Points, in no order, along strands that fork and pass close to each other.
(in the rows, 128 means zero)
Points whose rows are less than 107 apart are linked; no others are. Some points are linked to none.
<961>: [117 158 122 187 120  72 122 144 124 159 172 156 169 134 145 148 115  91
 132 130 141 105 110 106 172 120 136 129 133 176 123  76 102  72 113 127
 100 159  82 124 159]
<342>: [133 146 111 117 156 177 129 157 135 101 153 143  66  93 118 162  96 126
  98 158 106  92 252  87 103 132 105 133 131 103  57 151 156 134 128 138
 137 103 149 104 116]
<314>: [108 183 159 161 160  79 120 170 137 155 139 169 149 149 138 103 126 114
  97 106 146 118 109  99 156 147  67 110 131 178 160 115 119  87 109 134
  98 140  87 135 153]
<167>: [119 145  81 104 137 226 172 144 129  85 132 116  85 122  45 149 134 135
 130 194 142  94 181 112 114 102 131 116  71  88 109 139 204 121 122 114
 116 106 164 105 119]
<862>: [149 162 123 117  96 168 132 136 141  97 100 124 143 108 108 121 117 128
 100 151 122 138 139  70 104 123  88  70  82  77  57  90 193 105  98 137
 126  99 104  99 105]
<1514>: [139 115  85 112 136 155 145  83 135 114 100  84 129 137 107 152 138 123
 197 143 123  91 121 194 111  66 169 191 138 110 137 112 144 103 153 113
 133 154 145 158 125]
<515>: [148 168 127  92  97 183 149 134 141  94  88 115 137 106  91 113 125 127
 117 167 126 138 144  85  94 122 105  76  78  70  68 102 212 113 111 120
 124  97 122 100  99]
<730>: [159 137 108 134 109 171 172 119 135  90 127  87 142 135  66 148 118 140
 113 180 130 123 156 110 118  84 152 122 101 100  79 102 206  93 122 136
 129 111 105 102 126]
<672>: [150 134  79 142 133 116 150 126 123 158 146 118 137 122 110 120 138 114
 144 153 111 126  97 158 121 100 151 135 127 123 122  93 193 102 124 104
 109 145 104 165 128]
<102>: [ 91 109  86 119 161 185 153  95 112 109  93  76  84 141 122 186 141 144
 127 161 146  83 175 199 137 107 162 148  66 119 162 115 103 116 141 133
 147 104 145 100 108]
<803>: [128 103 113 141 132 120 115 130 123 169 119 162 116  92 119  92 143 136
 142 121 111 185  43  87 142 130 108 113 148 137 160 132 147 161 120 136
  96 142 125 194 109]
<1531>: [116 123 155 167  66 167 122 138 126 128 176 153 184 108 122 170 119  87
  97 123 157  51 154 164 188 131 143  78 124 180 128 111  28  91 118 115
  99 151 150 100 148]
<1148>: [123 146 181 167  96 101 123 137 133 135 153 157 179 125  98 108 121  99
 101  99 159  79 121 134 187 149 116 113 144 198 161 109  60  87 118 116
  80 156 141 100 148]
<923>: [116 120 141 123  92 121 101 116  72 127 126 119 142 140 144 193 103 137
  83 141 158  99 187 189 155 164 185 130 126 158 164 132  41 156 153 126
 131 118 165 110 142]
<1566>: [137  77 113 110 133 136 128  97 128 150 114 137 110 103 112  90 138 141
 179 115 113 183  65 138 130 107 133 124 144 109 168 147 134 177 140 132
 118 134 157 185 103]
<1487>: [130 142 117 183 111  88 134 138 123 137 180 131 171 140 141 162 114  93
 126 145 143 117 120 109 166 114 157 128 119 165 101  72 126  74 123 132
 114 157  76 107 149]
<1005>: [160 138 170 152 109 144 109 171 141 111 164 149 156 110  90 141  93 118
  79 101 133  86 171 102 131 136 101 105 145 161  99 128 114 104 136 131
 106 136 134  96 155]
<1453>: [ 94 102 110 100 157 146 132 110 151 147 117 132  48 146 168 120 193 161
 146 118  95 153 101 166 112 139 125 115 128 101 156 200  99 197 104 127
 163  98 181 151  87]
<1505>: [113 120 141 109 103  90  94 105  84 131 110 123 129 158 168 169 107 147
 111 127 151 124 177 172 147 155 173 143 137 147 163 136  53 163 155 138
 140 126 159 108 139]
<88>: [112 139 137  69 162 210 175 125 153  84 108  76  91 121  72 135 158 132
 141 163 122 112 132 124  56 139 132 163  94  81 121 174 176 139 162 110
 152 104 169  89 106]
<1458>: [108 130 122 144  54  77 118  91  88 137 125 137 185 131 185 175  88  98
 145 142 158 101 147 172 172 144 204 131 143 159 123 107  35 127 138 117
 106 159 154 120 182]
<460>: [185 119 171 143 112 113 128 121 116  74 136  87 165 114 107 137  97 137
  92 123 123 139 158  85  97 124 140 164 149 108  62 108 152 122 149 144
 151 116  93  97 134]
<1413>: [143 165 201 131 127  95 117 137 138 104  92 128 171 129 150 102 128 139
  78 102 125 166 111  46  89 172  91 132 139 123  96 116 148 122 132 149
 146 105  91 107 124]
<1330>: [175 104 189 124 128 102 125  99 110  74 132  74 145 123 114 116 111 138
 109 121 125 150 147  90  89 142 134 185 158 106  80 122 136 145 159 146
 173 124 103  91 115]
<998>: [130 132 172 172  86 137 122 151 139 127 166 161 175 111  89 134 117  94
  90  99 153  63 136 141 176 133 118  91 143 182 137 119  58  84 118 117
  84 155 142 100 149]
<982>: [126 144 167 144 150  69 107 145 141 165 112 180 145 121 171  81 126 141
 136  86 123 157  89  63 147 141  84 157 187 175 148 151 106 129 123 155
 109 147 107 165 135]
<804>: [101 167 178 138 151 103 120 165 163 131 111 136 134 152 161  95 153 138
  94 108 116 170  92  57 108 178  80 119 141 142 124 154 146 135 116 142
 149 107 113 115 125]
<952>: [128 164 175 148 150  68 114 151 139 148 106 164 155 137 169  87 131 136
 115  93 124 145  96  60 125 154  82 149 173 168 138 136 132 120 126 153
 111 138  95 148 139]
<1092>: [157 141 117  74 166 153 172 173 141 110 135 143 126 131  89 133 156 122
 202 117 125 123 104 155  54 116 130 143 112  94 152 148 179 151 151 101
 119 109 137 179 144]
<153>: [116 152 199 126 149  79 108 138 166 134 121 151 138 144 183  79 142 155
 131  89 123 170  94  49 117 166 100 163 190 153 118 176 115 148 124 147
 156 119 130 137 106]
<471>: [170 158 130 152  88 148 124 143 140  95 146 147 169 116 113 157  91 128
  84 138 123 118 180  67 126  98 111  79 120 111  43  83 161  87 105 161
 115 103  81 101 146]
<1603>: [ 88 111 125  93 162 122 129  83 122 134 109 114  64 182 185 146 164 180
 115 134 121 149 148 154 113 134 147 157 135  92 165 189  80 191 153 155
 178  84 168 115  97]
<1097>: [125 165 116  85 151 146 159 177 152 145 132 130 103 133 121  93 170 116
 141 134 108 139  91 140  70 158 122  92 101  91 129 160 202 155 122  93
 127 109 136 149 127]
<1197>: [136 147  93 100 137 191 175 134 147 103 125  91 119 138  61 140 141 135
 152 176 146  97 146 151 105  99 153 146  82 117 121 127 198  92 139 105
 129 128 141 104 128]
<247>: [113 121 103 174 115 105 122 127 122 137 174 121 141 138 149 165 118  94
 142 147 138 110 139 151 180 117 155 126 106 172 118  76  97  88 114 118
 138 150  98 101 136]
<1319>: [ 92  71  84 122 114 118  96 107 105 149 100 156 101 136 176 129 109 164
 139 116 122 181 116 141 170 114 132 105 141 122 191 168  66 184 122 132
 139 109 141 182 127]
<1108>: [128 117 112 166 140  78  97 126 112 175 126 166 139 104 152 106 112 117
 137 102 115 158  89  91 153 118 112 145 174 158 139 109 116 122 111 149
 101 161  93 176 140]
<1209>: [180 152 122  83 146 131 170 164 126 136 132 156 152 118  83 124 149 123
 188 126 125 139  91 141  70 106 131 121 106  86 147 113 198 144 139 105
  92 110 113 197 140]
<68>: [185 102 189 130  79  99 112 102 101  95 154  81 161 107 118 149  99 127
 125  98 139 107 165 132 120 122 171 175 164 130  81 117  89 135 157 149
 129 154 142  89 132]
<556>: [113 118  97 148 153 123 122 156 137 161 138 142  97 122 141 104 162 125
 130 115 102 149  82 134 132 146  98 112 132 134 146 132 156 144 113 117
 123 143 117 167 108]
<85>: [130 133 117 141 137 160 132 160 129 103 136 111 102 131  95 136 120 133
  88 152 124 136 147  97 119 143  97 104  91 121  98 121 174 120 123 133
 141 117 121  83 123]
<1022>: [104 130  92 132 154 146 130 172 143 160 148 139  82 128 136 100 173 117
 129 121 106 141  87 149 124 164  93  95 108 129 152 149 161 144 108 105
 132 138 135 154 113]
<205>: [175 112 210 118  73 112  90 104 108 102 139  98 169 104 124 132 109 139
 107  79 136 112 153 124 117 149 143 163 176 134 104 136  80 144 157 149
 131 152 165  96 122]
<1503>: [169 150  96 111 135 128 165 150 123 150 145 146 147 120  89 124 146 121
 168 139 117 125  92 164  95 102 138 119 111 102 138 108 199 125 135 100
  97 121 108 192 135]
<994>: [140 164 154  98 112 138 151 124 143 109  79  98 148 121 122  91 140 130
 105 149 113 156 105  96  70 148 122 109 104  75  80 108 208 122 132 113
 144  97  98 110 104]
<480>: [164 175 180 163  95 100 128 148 132 123 150 154 206 127 107 139  98 116
  79 109 141 101 129  70 134 116 114 103 131 153 101  87 122  77 129 146
  76 129  88 100 166]
<1467>: [105 107 108 109 166 186 154 107 131 103 104  74  70 130 104 157 148 140
 135 149 135  98 160 174 116 116 140 153  74 108 144 134 127 130 147 135
 152 113 150  83  95]
<1502>: [158  99 145 120 157 175 147 114 128  77 130  76  99 104  86 147 114 139
 107 138 115 125 186 114  99 114 122 171 127  96  85 145 139 136 152 151
 168 106 123  84 104]
<1136>: [160 188 111  77 124 144 171 153 144 138 112 124 152 133 105 105 146 126
 157 151 129 123 117 147  74 119 135 105  88  88 109 110 222 106 134 102
 115 111 107 139 127]
<1035>: [160 101 119 132 142  94 138  61 118 129 103  93 144 125 129  99 113 117
 166 143 110 145 106 132 110  80 171 195 175  92  97 106 173 113 151 135
 129 159 114 159 132]
<1454>: [ 98 119 139 117 134 106  89 132 133 146 119 133  91 157 175 134 143 149
 126  99 136 134 149 149 143 167 109 122 123 166 160 153  73 160 137 145
 158 125 148 105 109]
<179>: [146 170  90  67 150 176 178 175 151 112 140 129 129 153  78 135 148 126
 187 148 151  92 139 158  67 110 144 128  83 105 133 139 207 107 134  91
 117 115 126 139 146]
<756>: [162 115 158 137 138  81 126  86 113 103 116  79 144 136 143  99 117 129
 130 131 120 159 124 103 104 134 149 187 166 111  95 106 157 131 156 141
 155 136 107 106 120]
<1034>: [137  96 151 112 157 143 139  90 117  87 113  59  94 129 116 134 134 144
 130 137 123 133 159 142 108 128 134 177 124 104 113 138 123 147 159 158
 174 119 134  76  96]
<1003>: [110  96 117  93 147 152 134 124 154 147 130 148  62 127 126 118 190 154
 174 111 106 162  74 157 113 137 129 100 122 103 169 197 114 210  99 117
 137 100 192 174  95]
<113>: [ 97 102  61 132 145 158 137 106 102 139 115 108  91 138 152 159 151 123
 148 159 123  97 149 220 152 109 145 123  84 135 168 112 106 118 111 104
 143 123 128 139 120]
<1573>: [145  74  87 143 125 105 128  61 110 146 110 117 138  94 122 115  97 100
 177 135 111 151  94 150 153  68 175 157 157 100 121  97 129 122 130 131
 107 164 114 179 142]
<118>: [137  90 122 122 122  82 118  65 104 119  98  90 117 149 163 133 106 132
 156 126 133 135 155 161 134 104 175 180 153 109 120 111  93 139 145 152
 148 153 128 116 129]
<1557>: [171 122 171 153  83 142 117 150 137 114 176 133 169  98  97 157  95 112
  90  97 126  73 170 125 127 123 145 129 159 152  74 126 102 100 144 137
 107 150 139  97 151]
<324>: [ 94 167 127 126 146 135 136 182 160 159 128 144 105 137 150  90 182 124
 108 117 101 160  62  97  93 171  87  77 133 108 130 171 176 150  86 119
 120 113 127 163 115]
<143>: [130 133 169 132 149  81 113 116 149 144 114 142 131 132 186  77 138 157
 131 103 107 186  86  54 111 151 106 164 196 127 109 159 134 151 126 150
 149 127 115 161 106]
<535>: [141 187 165 163 119 106 123 161 141 123 135 161 179 138 108 126 105 121
  75 112 147 109 131  71 140 126  77  81 110 145 115  87 130  73 114 142
  88 120  86  99 161]
<1348>: [115 152  99 164 146 109 116 159 127 153 147 127 126 140 134 121 135 122
 114 135 127 127 106 123 144 142 102 114 115 143 126  96 160  89 111 121
 124 148  94 128 130]
<1402>: [160 183 107  57 145 164 183 175 147 123 125 141 151 142  94 125 141 124
 192 139 142 106 135 146  56 110 132 115  83  83 121 123 208 108 128 104
 115 104 110 147 150]
<493>: [ 98 165 161 154 153  72 111 161 144 161 138 189 135 137 146  84 131 115
 126  87 145 106 110 116 178 149  68 122 150 203 183 139  85 109 111 133
 106 148 117 144 138]
<910>: [158 159 176 147 122  80 120 130 119 115 111 110 179 136 144 117 116 137
  95 118 122 152 111  66 101 150 119 143 141 132  93  95 160 107 137 152
 128 124  80  99 136]
<269>: [126 107  96  78 162 179 152 132 141 115 122 144  83 130 104 146 179 124
 201 110 123  98 110 201  88 111 134 130  99 111 181 159 125 174 141 103
 134 111 175 172 118]
<1357>: [ 92 159  64 138 144 157 124 175 131 156 181 146  99 140 121 115 151 117
 108 160 149 110 106 142 149 150  86  66  70 124 146 110 180  88  87  77
 123 149 119 136 133]
<599>: [ 92 150 159 142 150  80 103 156 157 165 119 194 124 139 167  81 136 135
 144  75 142 125 110 117 186 143  72 122 161 196 182 172  70 136 107 141
 114 140 130 155 123]
<611>: [144 130 237 110 102  99  92 115 145 107 134 124 160 130 143  89 133 158
 115  74 139 141 122  78 117 176 107 162 181 154 122 170  89 160 158 141
 152 133 162  96 104]
<1240>: [ 92 155 130 132 154 127 128 172 158 139 126 124 103 146 150  95 162 128
 102 125 106 158  90  91 100 177  84  94 123 123 127 161 172 137 108 128
 147 119 127 115 117]
<1290>: [126 133  92 128 131 188 137 162 121  92 137 128  89 115  82 146 115 135
  92 171 119 124 182  82 124 124  90  85  87  94  87 127 185 128 107 124
 128 109 138  98 119]
<1519>: [105 118  94 161 122  99  99 126 111 145 148 134 125 137 163 158 118 101
 147 134 131 117 141 171 174 135 138 121 106 174 137  86  80  98 110 121
 135 146 106 124 135]
<86>: [171 138 142 163  96 131 130 154 133 102 172 132 172 121  98 166  88 122
  87 129 132 112 164  82 135 102 133 104 128 140  66  99 141  93 129 149
 120 124  90  98 154]
<1475>: [ 92 115  93 138 121 100  96 119  94 150 126 137 116 151 187 168 115 123
 132 137 139 118 165 190 165 140 147 118 114 167 158 114  60 132 119 120
 147 123 126 130 141]
<1418>: [156 172 192 171  97  74 134 135 125 132 149 156 209 124 111 127 110 105
  96 102 148  96 110  84 146 123 139 132 152 176 121  94 102  77 137 138
  67 150 105 102 167]
<936>: [151 170 139 140 106 145 121 143 140 106 113 138 161 118 117 129 107 127
  92 132 126 136 138  55 117 120  81  72  97 102  59  74 174  87 102 150
 111 108  80  91 123]
<34>: [114 127 148 139  72 137 103 121  80 133 128 127 164 132 140 188 110 131
  79 129 160  82 167 190 163 165 173 108 137 172 161 131  29 142 142 121
 113 128 177 109 143]
<1176>: [109  95  80  96 153 158 143  88 123 135  88 117  82 143 147 139 165 139
 162 128 110 119 123 208 115 102 141 143 123  99 178 152 115 163 144 119
 148 115 167 166 109]
<750>: [127  88 117 126 122  86  86  97 119 160 108 149 116 121 183 101  99 143
 162  90 120 172 116 114 156 123 128 145 175 135 140 139  88 155 128 155
 128 149 121 165 124]
<1630>: [152 118 128 120 144 186 150 129 130  71 121  99 104 102  84 142 107 139
  93 156 105 127 198  88  90 114 116 146 128  80  63 148 171 134 139 132
 158  96 116  98 112]
<435>: [110 128 151 158  66 156 117 129 102 129 140 143 179 121 136 177 117 107
  89 126 157  60 159 184 181 152 150  84 121 179 155 116  20 113 119 114
 102 135 167 107 143]
<1623>: [140  94 108 148 131 168 140 135 128 100 166 100 105 113  81 181 114 124
 118 160 133 108 195 135 156  91 149 126  90 139  87 111 128 108 119 144
 144 121 119  87 121]
<1181>: [160 121 181 120 103 166  95 146 142 124 152 128 131  84 112 138 103 134
  83  87 124  74 191 139 114 153 116 128 167 146 103 155  83 130 147 144
 124 140 169  94 125]
<445>: [110 143  80  91 160 172 151 184 135 149 168 151  78 134 105 108 170 102
 150 144 139 101 111 172 108 155 114  78  71 109 156 150 182 137 110  71
 125 135 145 149 131]
<1132>: [121  97 120 105 145 108 122  76 116 120  92  93  91 156 160 122 140 146
 148 127 118 142 142 168 119 112 142 168 146 103 137 136 108 155 153 150
 162 133 145 115 107]
<786>: [131 111 136 144  77  64 114  85 104 132 128 115 164 131 169 167  83 105
 156 126 155 115 147 158 160 123 201 149 145 149 105  96  61 125 140 137
 119 160 135 105 158]
<902>: [ 92 156  69 167 133 148 120 166 137 148 193 144 123 145 123 143 139 114
 102 167 154 115 124 124 171 131  96  77  74 142 137  83 161  71  89  98
 125 149 100 111 143]
<1460>: [121 100 100 135 138 131 147  76 112 108  91  71 119 151 134 172 132 127
 157 157 140  99 159 194 145  83 181 170 116 117 129  99 105 109 138 136
 147 135 127 108 121]
<1417>: [124 157 232 118 130  87 110 143 167 116 124 145 156 139 149  84 144 151
 108  85 132 152 108  52 120 180  92 152 176 165 128 173 105 150 139 142
 150 115 148 109 112]
<1397>: [142 125 103  78 169 168 161 164 143 126 147 141  97 131  89 127 169 118
 194 118 124 108 108 179  79 125 130 136 101 107 160 154 167 152 144  92
 124 117 156 168 131]
<360>: [104 112 143  87 141 103 114  90  99 134 112 116  88 184 185 150 133 178
 108 133 141 147 173 153 122 144 158 160 143 115 169 176  64 190 167 151
 169  99 169 110 107]
<241>: [147 135 150 153 127  50 103 116 114 161 120 156 162 112 165 107 100 122
 138  97 130 142 102  77 137 127 132 171 187 161 120 107 110 106 130 154
  90 170  99 144 154]
<980>: [ 95 122 132 145 142  93  90 152 148 166 119 186 110 135 182 107 136 138
 149  77 127 147 108 114 176 141  74 108 154 180 174 165  66 152 102 147
 127 133 127 171 114]
<1421>: [106 154 136 113 146 139 142 173 165 156 144 146  96 127 132  90 188 130
 127 116  92 175  44 109  91 168 111  91 139 101 134 188 172 179  74 107
 122 101 154 179 106]
<1129>: [151 142 131 108 118 180 162 125 134  75  90  95 126 108  80 126 119 137
  99 167 111 140 164  87  87 118 116 117 107  67  72 127 197 128 133 119
 154  90 117 103 110]
<653>: [150 130 182 119 110 178 103 145 158 130 143 136 132  79 126 118 107 140
  71  98 115  64 203 131  90 160 111 138 189 142  85 162 100 121 149 136
 121 152 182  86 121]
<1276>: [ 92  62  44 136 114 150 128  77  70 128  92 138 132 124 152 150  89 126
 151 163 113 156 121 192 174  91 167 110 127 117 188 121  71 147 111 102
 122 106 139 185 167]
<970>: [141 185 221 136 128  75 128 149 143 125 102 162 182 138 141  80 128 137
  89  89 143 132 108  55 117 165  83 134 163 170 133 131 126 112 138 143
 101 121 104 114 139]
<612>: [136 145  91  97 145 165 166 144 149 126 131 107 121 143  81 131 155 125
 165 156 134  98 130 172  93 110 148 147  95 119 131 125 198 100 136  96
 129 132 138 129 127]
<483>: [108  73  90 119 111 102  97  91 105 155  93 150 113 132 178 123  91 154
 147 106 123 177 127 141 168 109 140 125 159 113 165 153  73 171 130 146
 132 125 128 176 135]
<1335>: [ 82  78  45 144 117 130 112  97  63 140 116 145 123 130 175 162  96 124
 144 160 108 152 138 197 181 115 144 105 124 141 188 122  64 148  98  95
 128 105 124 184 163]
<989>: [113 131  57 145 131 159 148 139 130 149 185 122 119 135 112 139 149 101
 150 171 134 100 121 185 159 104 146 117  81 142 140  90 162  84  93  86
 131 144 103 142 126]
<1442>: [108 137  63 165 109 153 160 135 137 137 199 123 147 147 115 152 142  94
 130 194 151 109 125 148 173  92 161 107  81 146 115  74 175  68  94 109
 128 144  90 122 135]
<1376>: [125 129  89 111 140 227 172 130 143  90 131  89 104 128  41 162 139 137
 143 183 145  87 167 145 124  87 155 149  79 114 117 127 181  95 130 122
 127 124 149 104 119]
<1231>: [140 172 213 141 115  71 127 145 137 136 116 163 182 125 117  76 126 134
 101  85 144 115 104  84 145 158 100 144 171 192 155 134 107 113 140 136
  86 142 133 109 140]
<1056>: [164  99 159 148  93  98 123 108 108  99 155  92 155 120 118 174 100 111
 134 124 148 110 163 145 152 110 184 155 132 143  83 100  89 117 148 151
 132 146 120  84 136]
<1055>: [189 123 187 158  68 111 121 127 121 105 170 108 193  99 106 160  98 111
 102  95 133  94 155 117 125 114 165 152 167 144  70 118 101 105 149 143
 108 158 130 100 149]
<1425>: [ 96  96 110 143 133 116  93 135 139 163 117 167  94 120 171 107 147 150
 152  86 113 177  84 110 169 130  91 105 147 148 172 165  88 174 102 145
 127 123 136 178  98]
<1634>: [ 91 149 109 178 137 128 101 165 134 138 193 150 135 148 120 151 119 105
 110 142 153 104 131 124 176 134  93  90  86 174 138  88 119  74  99 106
 125 148  97 102 146]
<1218>: [ 91 103  75 127 148 149 134 103  97 125 107 100  93 150 157 179 140 132
 128 167 132 105 173 213 147 114 163 136  81 135 169 110  88 123 122 117
 151 111 138 120 124]
<375>: [102  65  84 104 125 159 132  96 118 135 101 154  87 129 129 125 152 155
 168 127 127 161  91 177 144 107 135  94 112 114 204 160  97 194 128 115
 132 107 174 189 112]
<965>: [107  52  78 116 102 135 118  53  93 137  75 120 149 119 128 120  66 136
 156 132 134 174  94 156 170  67 176 136 136  77 170 125  83 153 129 134
 116 131 129 182 162]
<346>: [125 119 133 113 146 141 138 148 155 152 150 154  81 116 118  99 187 135
 160 115 101 175  47 126 104 154 117 101 133 112 153 185 149 194  92 109
 121 104 172 181 102]
<1138>: [120  82  99 153 127 105  99 109 108 170 116 161 127  84 131 104 109 125
 154 110 118 176  65  94 173 112 118 127 150 140 159 117 110 147 117 146
 100 157 106 185 123]
<915>: [ 94  59  83 114 111 140 116  96 122 153  97 159  86 131 149 119 139 168
 149 127 124 186  83 149 160 111 135  94 123 111 203 170  84 194 125 124
 132  98 164 185 109]
<223>: [114 107  70 138 141 141 145 113 123 137 134 102 107 137 126 144 145 111
 158 160 127 106 135 196 156 101 152 138  94 135 139  95 132 101 109 104
 141 139 121 126 119]
<1365>: [118 177 153  71 115 151 160 143 160 116  82 115 132 122 129  87 162 113
 115 150 111 160  95  98  52 160 117  89  92  61  91 141 203 138 118  98
 150  89 123 113 103]
<238>: [101 166 125 188 123  77 115 141 125 165 179 177 170 128 149 138 121  78
 137 122 143  98 109 123 190 121 117 121 134 194 150  78  71  69 103 111
  99 164  86 140 164]
<1112>: [132 119 164 135 136  80  91 126 137 175 111 188 148 105 171  78 105 152
 152  75 131 161  86  54 165 113  97 159 195 160 145 168  84 142 123 166
 103 151 115 172 135]
<1094>: [129 138 193 124 132 159 102 176 157 112 145 160 124 107  94 117 113 126
  78  89 121 103 171  89 115 172  62 100 151 157 117 172  99 142 137 135
 130 120 162  91 136]
<815>: [135 152 160 167 117 143 110 176 145 116 178 167 152 127  80 146  97 112
  76 114 146  83 166  97 155 129  81  84 119 165 117 116 106  89 125 123
 103 135 127  97 160]
<694>: [118  88  84  90 146 171 141 110 129 127 109 145  89 127 120 137 170 133
 182 118 122 119 107 209 107 104 134 112 103 109 197 150 109 179 138 102
 129 111 176 181 118]
<1656>: [113 128  89 115 154 158 138 178 138 155 166 156  84 119 108 104 179 110
 143 120 115 129  81 165 117 158 102  77  95 116 161 152 169 161 104  87
 118 137 141 179 117]
<315>: [116 170 144  53 146 184 182 142 159  85  99  97 115 136  78 119 158 122
 146 167 128 126 126 115  38 138 134 142  98  70 113 167 197 135 148  93
 151  95 151 104 122]
<1316>: [123 142  87 112 143 206 157 155 121  87 133 122  75 120  67 138 128 130
 103 186 131 112 177  96 117 120 109  92  77  87 104 138 202 132 115 115
 124 107 158 100 114]
<1628>: [108 165 135 176 125 131 108 167 141 128 194 174 151 144 103 159 107 104
  91 134 159  95 144  98 183 123  85  83  96 174 138  88 111  64 105 115
 111 142 105  99 161]
<752>: [165 107 178 112 118 151 107 134 130 101 157 107 119  86 108 150  94 136
  94  97 124 102 202 123 100 145 120 149 156 127  82 153 100 143 155 153
 152 125 140  89 125]
<838>: [143  97 133 149 102  86 135  93 108 109 136  91 146 137 143 180 106 104
 157 134 151 114 161 158 160 105 195 158 121 141 101  92  79 117 140 142
 137 147 121  91 142]
<1554>: [140  98 138 132 131  88  93 102 130 160 117 142 120 118 175  84 117 144
 155  98 108 186  95  86 135 124 120 160 187 127 120 148 118 152 137 156
 134 144 118 163 113]
<770>: [117 194 154 171 146  88 122 164 142 151 143 167 162 149 128 117 122 117
  86 119 152 114 112  86 153 136  68  96 110 159 142  90 128  70 106 140
  92 136  75 117 158]
<177>: [123 123 128 129 149 141 131 143 130 112 129  87  95 134 109 119 137 132
 103 143 116 148 132 113 112 151 108 121 104 123 106 132 167 131 131 129
 155 123 123  81 114]
<1262>: [138 158 189 152 102  62 113 128 123 141 130 155 183 122 130 103 111 117
 121  89 150 105 104  98 154 148 123 152 171 191 142 115  95  96 140 136
  78 163 133 111 149]
<1638>: [125 113 144 128 147 117 117 136 132 111 132  93  94 133 129 127 136 134
 120 116 123 146 139 120 124 162 111 137 113 140 121 132 132 143 138 144
 165 129 129  84 109]
<1427>: [132  74  95 125 118  93 122  43 106 126  86 101 132 139 160 123  78 121
 169 129 128 141 137 157 139  67 186 179 172  81 113 110  88 132 139 155
 129 154 124 158 152]
<1477>: [ 85 107 107 101 158 128 123 107 139 149 112 131  56 167 183 137 176 172
 128 127 112 154 128 165 120 140 130 124 126 105 165 194  88 196 122 141
 171  90 172 135  95]
<1590>: [101 120  74  91 160 189 148  94 123 118  87  92  82 146 132 170 167 141
 160 142 135  78 138 218 101 101 158 160  97 106 179 139 120 137 158 116
 143 115 166 146 113]
<738>: [142  91  90 158 122  81 118  88 113 160 127 133 133 103 150 122  95 104
 167 129 115 146 108 138 158  93 167 157 160 127 114  89 117 117 124 141
 111 170 103 161 139]
<283>: [ 99 117 133  94 124  96  99 101  84 140 113 132 104 179 180 155 109 166
 104 137 148 136 177 163 141 156 170 161 155 136 175 168  57 182 168 132
 156 119 170 122 132]
<1379>: [141 116 109 154 136  98 130 121 121 125 139  91 124 141 124 136 123 120
 134 145 126 131 126 140 147 119 151 153 118 140 109  93 148 101 128 130
 143 149 104 101 122]
<280>: [158 124 214 125  81 101  95 117 122 112 130 119 172 113 123 105 121 138
 109  76 144 113 132 110 132 164 121 162 180 165 126 143  82 135 158 144
 116 155 166  93 121]
<842>: [115 109 114 145 144 112 109 140 135 157 127 152  98 120 153  98 152 137
 143 102  99 178  73 108 141 140  95 120 157 136 150 152 136 164 113 143
 128 134 125 180  98]
<651>: [159 112 136 142 137  67 116  84 113 133 115 101 140 128 154  95 107 127
 150 129 114 158 112 107 114 118 157 185 177 113  97 109 156 121 142 147
 135 156 103 139 131]
<79>: [126  65  79 124 114 124 130  41 105 131  79 105 144 118 131 127  75 117
 178 128 122 145 116 167 153  50 188 161 150  76 135 109  97 132 134 141
 120 147 127 180 155]
<1411>: [119 100 137 110 157 119 133  98 129 115 114  81  82 142 142 121 151 144
 133 130 116 147 140 146 112 140 124 157 127 114 127 140 123 153 148 148
 171 126 142  90  97]
<913>: [184 130 159 154 102 115 131 127 119  92 141  99 182 118 112 148  93 131
  88 134 126 131 150  79 113 108 149 135 137 116  54  97 163 102 132 153
 130 117  80  94 143]
<459>: [156 150 148 156 135  60 109 122 118 148 117 132 169 132 158 116 115 124
 120 121 123 148 103  80 120 132 130 159 160 149 104  94 146  97 132 149
 107 152  84 129 146]
<376>: [132 168 146 112 129 112 143 135 149 151  97 131 140 125 159  78 166 129
 110 128  98 170  71  98  77 158 112 115 142  92 105 129 197 139 121 124
 133 114  99 166 108]
<978>: [113 120 119  93 167 221 168 113 141  89 107  67  72 111  69 154 144 143
 138 154 130  96 156 138  97 112 129 160  84  91 128 155 155 128 162 133
 144 109 165  84  95]
<1323>: [114 162 138  64 132 172 172 148 154  92  99 107 109 132  93 109 151 117
 124 170 118 140 122 107  55 155 126 103  90  68 108 165 200 148 131  93
 144  86 153  96 115]
<146>: [117 177 192 123 130 109 122 148 162 112  85 129 153 131 162  90 146 133
  81 108 112 176  93  45  87 175  82 115 133 109  97 131 155 137 119 142
 159  95  91 114 115]
<567>: [157 102 168 118 142 152 119 137 122  87 147  95 108  98 104 144 105 138
  98 116 118 131 188 106 102 143 114 152 134 116  87 144 123 147 152 151
 163 117 128  80 120]
<1300>: [156 178 129 101 111 133 158 125 141 134  93 107 160 125 120  97 137 131
 124 159 121 145 103 121  82 126 131 109 101  86  86  91 221 102 127 120
 128 110  90 122 113]
<1077>: [ 91 100  69 137 121 106 106 107  79 146 110 143 118 148 190 165  99 130
 135 149 122 141 162 190 170 127 161 125 133 149 178 127  57 145 114 111
 140 115 130 164 159]
<894>: [145 116  85 165 130  96 131 112 113 166 137 130 141 107 127 117 124 110
 147 142 105 137  88 131 145  98 151 146 148 130 118  87 162 108 118 123
 105 156  93 170 131]
<362>: [113  58  72 114 112 145 121  67  96 132  83 130 125 117 123 128 101 133
 169 136 123 158  96 179 159  79 160 125 128 102 185 123  89 157 129 116
 117 123 152 188 140]
<1317>: [103 160  67 108 150 172 138 182 134 153 171 148  90 140 104 109 154 111
 123 161 151 104 114 149 124 154 104  64  66 105 145 131 196 110  99  71
 122 142 137 133 132]

A fork is a point with three links. Follow the links from the first point to the second and name the forks in between, in order.
<752> / <1638> => <1502>, <1411>
<672> / <1276> => <79>
<1427> / <1376> => <1411>
<1231> / <1108> => <842>
<1630> / <738> => <1502>, <1411>, <79>
<1417> / <838> => <68>
<79> / <1319> => <694>
<1276> / <167> => <79>, <1411>
<1502> / <894> => <1411>, <79>

A fork is a point with three links, a tip a point with one. Leave the first point through the second and follow the links. Name the first fork or tip that comes.
<445> / <1317> => <68>
<1092> / <1209> => <79>
<480> / <1418> => <1112>
<815> / <1628> => <842>
<88> / <978> => <1442>

Follow the links from the first point to the second, and from the first to the third. Name the last point that the two ways share.
<1290> / <965> / <86> => <1411>
<1129> / <672> / <1276> => <79>
<738> / <1487> / <1129> => <79>
<515> / <85> / <894> => <1411>
<1554> / <838> / <815> => <68>
<480> / <459> / <1357> => <842>
